Each row is a point on a tangle of strands that fork, close into loops and nearly touch. The rows are in no order.
In the rows, zero is written as 128.
Points whose rows are less than 127 apart are linked; no others are. Some points are linked to none.
Z779: [145 143 108  67 154  98 114 130 151 119 133 127 113 121 156 135 112 161
  69 117 165  65 115 110 167 151  78 112 147]
Z103: [209 125 110 152 149 164 176 128 119 131 144 128 122 116 162 127 108 170
 115 144 142 103 126 104  91 104 135 185 157]
Z202: [139 196 137 116 127 113 171 125  87 163 107 103 124 116 150 124 102 139
 123 135 113  89 131 155 129 142 125 100 159]
Z583: [180 146 126 167 134 123 179 135  97 162  94 172 151 124 127 123 114 153
 133 129  94 111  93 125 104  94 172 127 157]
Z459: [ 98 161 151 136 104  93 122 129 155 159  56 120 128 129 100 109 158 145
 113 121 189  75 118 174 140  91 115 149 149]
Z11: [141 150 191  86 189 152 140 128  54  94 126 127 111 127 174 118  97 111
 103  87  88 131  69 114 127 218 164 100 123]
Z837: [127 161 151 193  62 147 182 104  86 145 130 146 136 137 121 142 124 131
 152 136  60 150 144 200  90 112 150 103 125]
Z893: [142 106 172  58 136 129  78 151 159  93 137 159 138 122 110 133 124  84
  52  96 112 159  92 112 219 155 151 116  99]
Z396: [ 68 144 104 111  38 116 112 141 157 145 148  80 123 125  80 102 121 118
 182 164 122 131 158 171 145  97 114 100 139]
Z69: [ 84 143 131 123 116  82 109 134  90 168 107 182 180 144 117  98 127 114
 171 128  72 158 124 148 136 128 153  52 107]
Z495: [106 135 122 146 137  92 126 117  86 168 106 202 185 144 112 143 112 109
 152  99  51 181 118 140 150 120 157  49  99]
Z801: [130 125 106 140  91 158 138 158 132 137 135  98 102 124  93  70 137 143
 187 154 133 120 116 140  93  93 145 159 156]
Z429: [112 143 116 186  96 133 160 133  78 156 125 152 144 122 109 119 118 136
 200 134  68 155 148 158  66 106 158  86 133]
Z926: [155  99  65  77 166 127 117 128 157 102 183 116 115 123 175 157  94 149
 110 134 138 122 147  72 133 133  66 131 130]
Z61: [160 165 128 104 145 117 174 104  88 133 135 114 124 121 194 150  88 133
 102 126 108 108 127 140 141 154 107  99 140]
Z378: [220 118  78 142 174 155 167 163 111 146 150 132 115 108 138 116  87 161
 146 130 109 123 113  81  87 109 150 158 167]
Z12: [164  91 170 115  89 168 109 117 169 106 162  98 125 110 117 122 145  79
 107 143 102 195 131 143 212 137 164 161  95]
Z206: [148 133 120 138 127 140 156  81 139 111 180 113 120 140 186 188 110 128
 111 149 133 131 174 126 117 138  73 127 117]
Z455: [149 165 114  56 124  96 123 108 146 127 137 110 122 127 167 165  97 148
  60 133 137  88 124 130 204 139  72 115 133]
Z177: [ 82 133 139 153 137  94 115 138 164 141  42 181 136 134  96 106 182 145
 109  94 206  76  95 159 118  93 139 148 134]
Z952: [121 149 132  67 183 124 132 130 106 107 136 114 119 120 176 135 102 138
  96 107 140  89 106 112 136 188 101 105 136]
Z762: [ 83 109 130 164 152 147 123 129 108 100 139 105 103 128 136 106 141 122
 177 134 147 134 150 100  39 136 119 136 128]
Z139: [109 136 108 161 101 110 131  96 131 136 114 167 127 145 131 174 140 127
 114 126 162 109 175 136 105 105  81 115 115]
Z418: [132  70 124 189 178 169 120 169 150 121  99 145 132 127  94 115 166 147
 136 118 172 143 112  93  68 104 168 193 136]
Z996: [140 127 104 123 149 111 149  82 144 116 155 135 108 122 195 183 117 155
  97 127 180  84 178 120 116 142  50 138 128]
Z308: [ 79 107 144 193 108 165 118 114 139 118 114 124 118 132 116 131 180 128
 161 123 165 118 154 150  53 110 125 159 133]
Z166: [150 110  62 107 110  88 103 149 157 150 153 138 162 125  92 155  97 122
 136 152  82 150 135 105 186  61 120  86 124]
Z358: [149  96 182  90 113 140  99 151 163 108 137 128 124  98  98  95 132  72
  81 119  94 183  81 137 234 135 191 136 100]
Z887: [100  77  92 115 128 120  78 140 197 102 150 126 116 129  93 130 156 113
 121 139 181 135 164  86 147 107  95 146 119]
Z349: [ 77 164 131 169  90 107 146 121 100 174  85 161 161 124 116 110 136 138
 168 125 112 105 141 187  84 102 144 105 136]
Z695: [128 134 131  70 110 110 107 164 134 134 124  94 117 124 102  83 116 110
 130 136 117 121  89 141 185 125 150 108 130]
Z124: [146 132  82 141 139 137 156 150  96 133 154 133 121 121 138 117  98 146
 174 135  99 121 134 100  67 109 144 120 154]
Z860: [148 156 178  75 198 134 153 127  77 112 132 122 114 112 206 139  79 158
  70  88 127  91  95 119 145 217 126 112 136]
Z160: [137 163 123 112 169  90 135 161 108 139  84 165 144 133 133  83 115 156
 138 109 135  64  81 119 102 123 147 111 156]
Z588: [115 154 196 110 156 154 119 105  94  94 129  31  99 132 174 112 138 108
 119 117 141 148 127 130 123 224 131 173 126]
Z973: [ 84 131 194 103 126 139  96 133 122 103 106 112 116 131 125 112 148  92
 103 104 131 151 103 132 163 187 165 114 114]
Z941: [103 136 145 180  72 122 141 141 158 167  71 144 135 122  97 108 162 156
 147 141 152  88 104 197 100  61 147 171 155]
Z152: [ 83 124 122 154 169 108 113 133 139 113  80 155 125 127 115 109 169 144
 130 101 210  72 132 118  70 110 116 130 148]
Z535: [ 79 114 134 184 114 118 117  79 130 121 126 170 125 150 126 197 148 103
 127 115 153 150 181 125  76 125  86 111  89]
Z823: [129 142 168 120 173  89 124 126 105 142  73 223 165 136 127 146 130 131
  87  81 109 114  80 117 144 149 162  86 101]
Z575: [165 183 132  87  95 135 140 132  96 143 166  30  97 126 135 110  95 120
 139 155  93 130 128 167 167 139 115 144 165]
Z144: [103  84 104  90 121 132  77 152 176  85 169  86  99 125 101 107 141 100
 149 147 146 157 146  83 149 128 107 135 118]
Z127: [ 83 134 124 184  51 122 143 124 136 164 100 156 140 135  84 116 146 145
 173 138 120 112 145 200  85  80 139 122 136]
Z861: [176  76 109 139 131 154 122 127 152 122 154 143 136 136 113 157 135 122
  90 122 122 168 129  88 176 114 146 161 103]
Z121: [122 113 116  88 106 159 101 143 160  96 191  44  89 134 105  89 135 100
 171 167 136 156 146 107 151 139 127 157 124]
Z295: [135 103  43 122 152  96 114 137 154 130 169 137 146 124 120 159 106 145
 130 144 144 119 166  67 116  93  69  95 145]
Z266: [120 190 151  98  73 115 134 132  91 162 112  50 119 127 104 107  99 119
 161 150  82 136 125 188 164 134 138 106 150]
Z41: [174 126 128 113 164 143 148  81 157 109 143  88 110 113 209 155 133 163
  79 137 188  85 151 124 119 152  79 187 137]
Z874: [154 174 143  85 127 110 145  93 114 133 132 125 130 135 167 174  94 123
  71 119 101 120 117 155 196 152  95  85 117]
Z656: [175  93  88 143 175 141 138 144 134 137 136 158 146 121 126 160 126 154
  85 102 127 143 116  68 128 119 135 146 128]
Z652: [139 119 151  85 159 112  92 143 138 109 101 187 147 133 120 132 141 118
  65  84 127 116  79 109 177 154 148 107 106]
Z142: [132 101  61 122 113 123  99 131 183 131 150 124 127 131 107 150 133 146
 128 160 168 110 170  90 135  80  71 148 141]
Z931: [143 131 148 140 168 109 140 116  76 145 108 211 170 149 131 169 118 100
 113  92  65 175  96 128 157 148 165  66  97]
Z260: [ 88  99 112 139  63 123  96 100 179 130 159 140 120 140  96 166 138  82
 134 143 135 164 183 138 162 103  90 112  88]
Z568: [154 117 148 143 137 166 143  89 112  99 149 127 129 145 167 165 124 108
 110 129 108 155 139 119 132 156 117 141  98]
Z921: [ 78 157 117 104 140  85 111 144  94 137 115 143 150 136 119  94 121 123
 172 121 109 123 124 134 123 139 147  66 129]
Z670: [ 67 115 112 150 181 127 115 132  93 100 109 129 112 123 125 102 145 134
 184 119 172 109 135  91  40 125 119 112 144]
Z877: [161 105 115 126 103 111 105 130 160 140 131 161 139 129  87 162 120 107
  95 125 101 166 129 119 205  86 133 114 104]
Z353: [135 202 159 141  83 124 175 129  80 169  89  94 129 116 126 114 105 144
 145 141  92 108 118 198 115 131 148 125 162]
Z940: [177 109 104 158 173 129 152 151 118 151  91 179 162 126  98 147 122 159
  91  99 118 130 102  93 120 101 164 140 139]
Z344: [105 105  37 109 146  78  98 155 148 150 159 147 158 132  97 145 112 139
 169 145 118 136 156  78 125  88  93  83 132]
Z253: [160 121 155  88  99 159 108 138 159 105 169  53 103 118 127  96 133 107
 126 165 120 156 126 131 192 141 143 166 118]
Z578: [115 110 127 139 112 139 122 171 146 142 108 139 118 121  86  73 141 133
 171 144 135 130  96 131 106  91 175 148 154]
Z157: [ 87 162 194 115 181 121 135 140  61 107  81 133 126 133 149 110 128 114
 116  80 111 122  71 129 106 209 166  88 119]
Z558: [120 135 132 107 129 138 110 131 140 107 134  83 102 129 141 101 144 134
 131 143 172 105 142 124 120 140 103 151 145]
Z507: [137 158 151 123 152  87 148 128  94 154  68 201 167 130 137 109 120 144
 116 103 107 102  96 136 128 121 157  98 133]
Z955: [117  80 125 179 136 148 120 177 164 148  90 160 132 120  62  75 159 137
 161 126 140 146  83 123  89  90 186 179 151]
Z981: [ 95 154  97 123  73 140 131 152 120 139 157  69  97 132  95  86 113 127
 206 170 112 128 152 159  96 107 125 117 145]
Z163: [161 150 198 118 140 172 134 106 107 116 119  68 118 125 158 106 152 112
 112 126 131 145  97 146 137 193 172 207 125]
Z112: [ 94  91 155 154 150 165 123 109 101  81 149  80 108 135 152 127 143 101
 179 143 141 164 145  98  59 168 111 146  98]
Z724: [117 154  94 102 172  72 121 177 110 159 111 162 162 130 117  58 114 154
 170 134 119  80  97 112  99 112 145  88 159]
Z33: [143 118 182 148 125 184 139 103 120 104 135  99 117 139 144 127 153 110
 126 135 125 151 126 129 119 166 162 167 111]
Z176: [136 152 157 170 103 154 170  87  97 131 127 147 138 151 150 162 136 104
 119 123  90 154 144 161 131 137 135 108 105]
Z338: [166  79 133 146 101 163 106 121 179 115 186 116 142 122 105 160 147  89
 111 145  99 210 153 126 182 112 145 175  95]
Z524: [101 115 186 132 173 164 116 103 101  79 137  40  94 130 177 116 146 104
 149 125 161 139 142 117  73 206 106 163 110]
Z866: [ 57 101 142 155 101 115  92  87 158 107 136 149 104 155 121 170 158  85
 129 116 171 164 170 134 130 140  91 119  71]
Z705: [218 122 128 133 146 147 173  97 149 127 142 132 127 107 188 145 126 187
  75 141 162  93 132 123 131 123 108 205 136]
Z101: [ 70 116 137 177  50 134 114 114 167 131 118 115 120 135  99 120 180 124
 151 137 166 125 162 182  95 103 124 159 123]
Z140: [177  79  71 108 197 136 136 137 134 118 170 140 126 110 157 171  87 172
  81 115 122 134 137  74 131 155  99 140 134]
Z918: [156 115  86 152  95 134 137 126 164 129 138 144 133 134 115 147 137 150
 124 147 148 107 141 116 133  75 103 144 129]
Z257: [103 108  94 141  41 121 115 124 168 131 162 128 133 126  81 142 132 103
 154 155 113 155 168 151 154  81 107 119 113]

A tip is a point with one link. Name the tips that can be reached along the links from each point below, in the order of the rows.
Z202 | Z575, Z157
Z801 | Z418
Z837 | Z124

A piece is two or more points that can be reached from each other along the links. Count, over all rows, the pieces, the separate loops (a circle has one, a figure eight two, a Y none), the forks (points with three links) and the tips (points with one).
pieces | 3
loops | 7
forks | 12
tips | 4

How many points has the smallest loop of links through each point below? Write none if it is on no loop.
Z338 | 11
Z308 | 9
Z874 | 5
Z344 | 8
Z176 | 14
Z253 | 12

Name the points in between on the shortest way along the links from the first point to the second, in order.
Z378 / Z524 | Z103 Z705 Z41 Z996 Z206 Z568 Z33 Z163 Z588
Z955 / Z260 | Z578 Z801 Z981 Z396 Z257
Z918 / Z495 | Z142 Z295 Z926 Z140 Z656 Z940 Z583 Z507 Z823 Z931
Z429 / Z152 | Z349 Z127 Z941 Z459 Z177
Z163 / Z308 | Z588 Z524 Z112 Z762
Z893 / Z344 | Z358 Z12 Z338 Z861 Z877 Z166
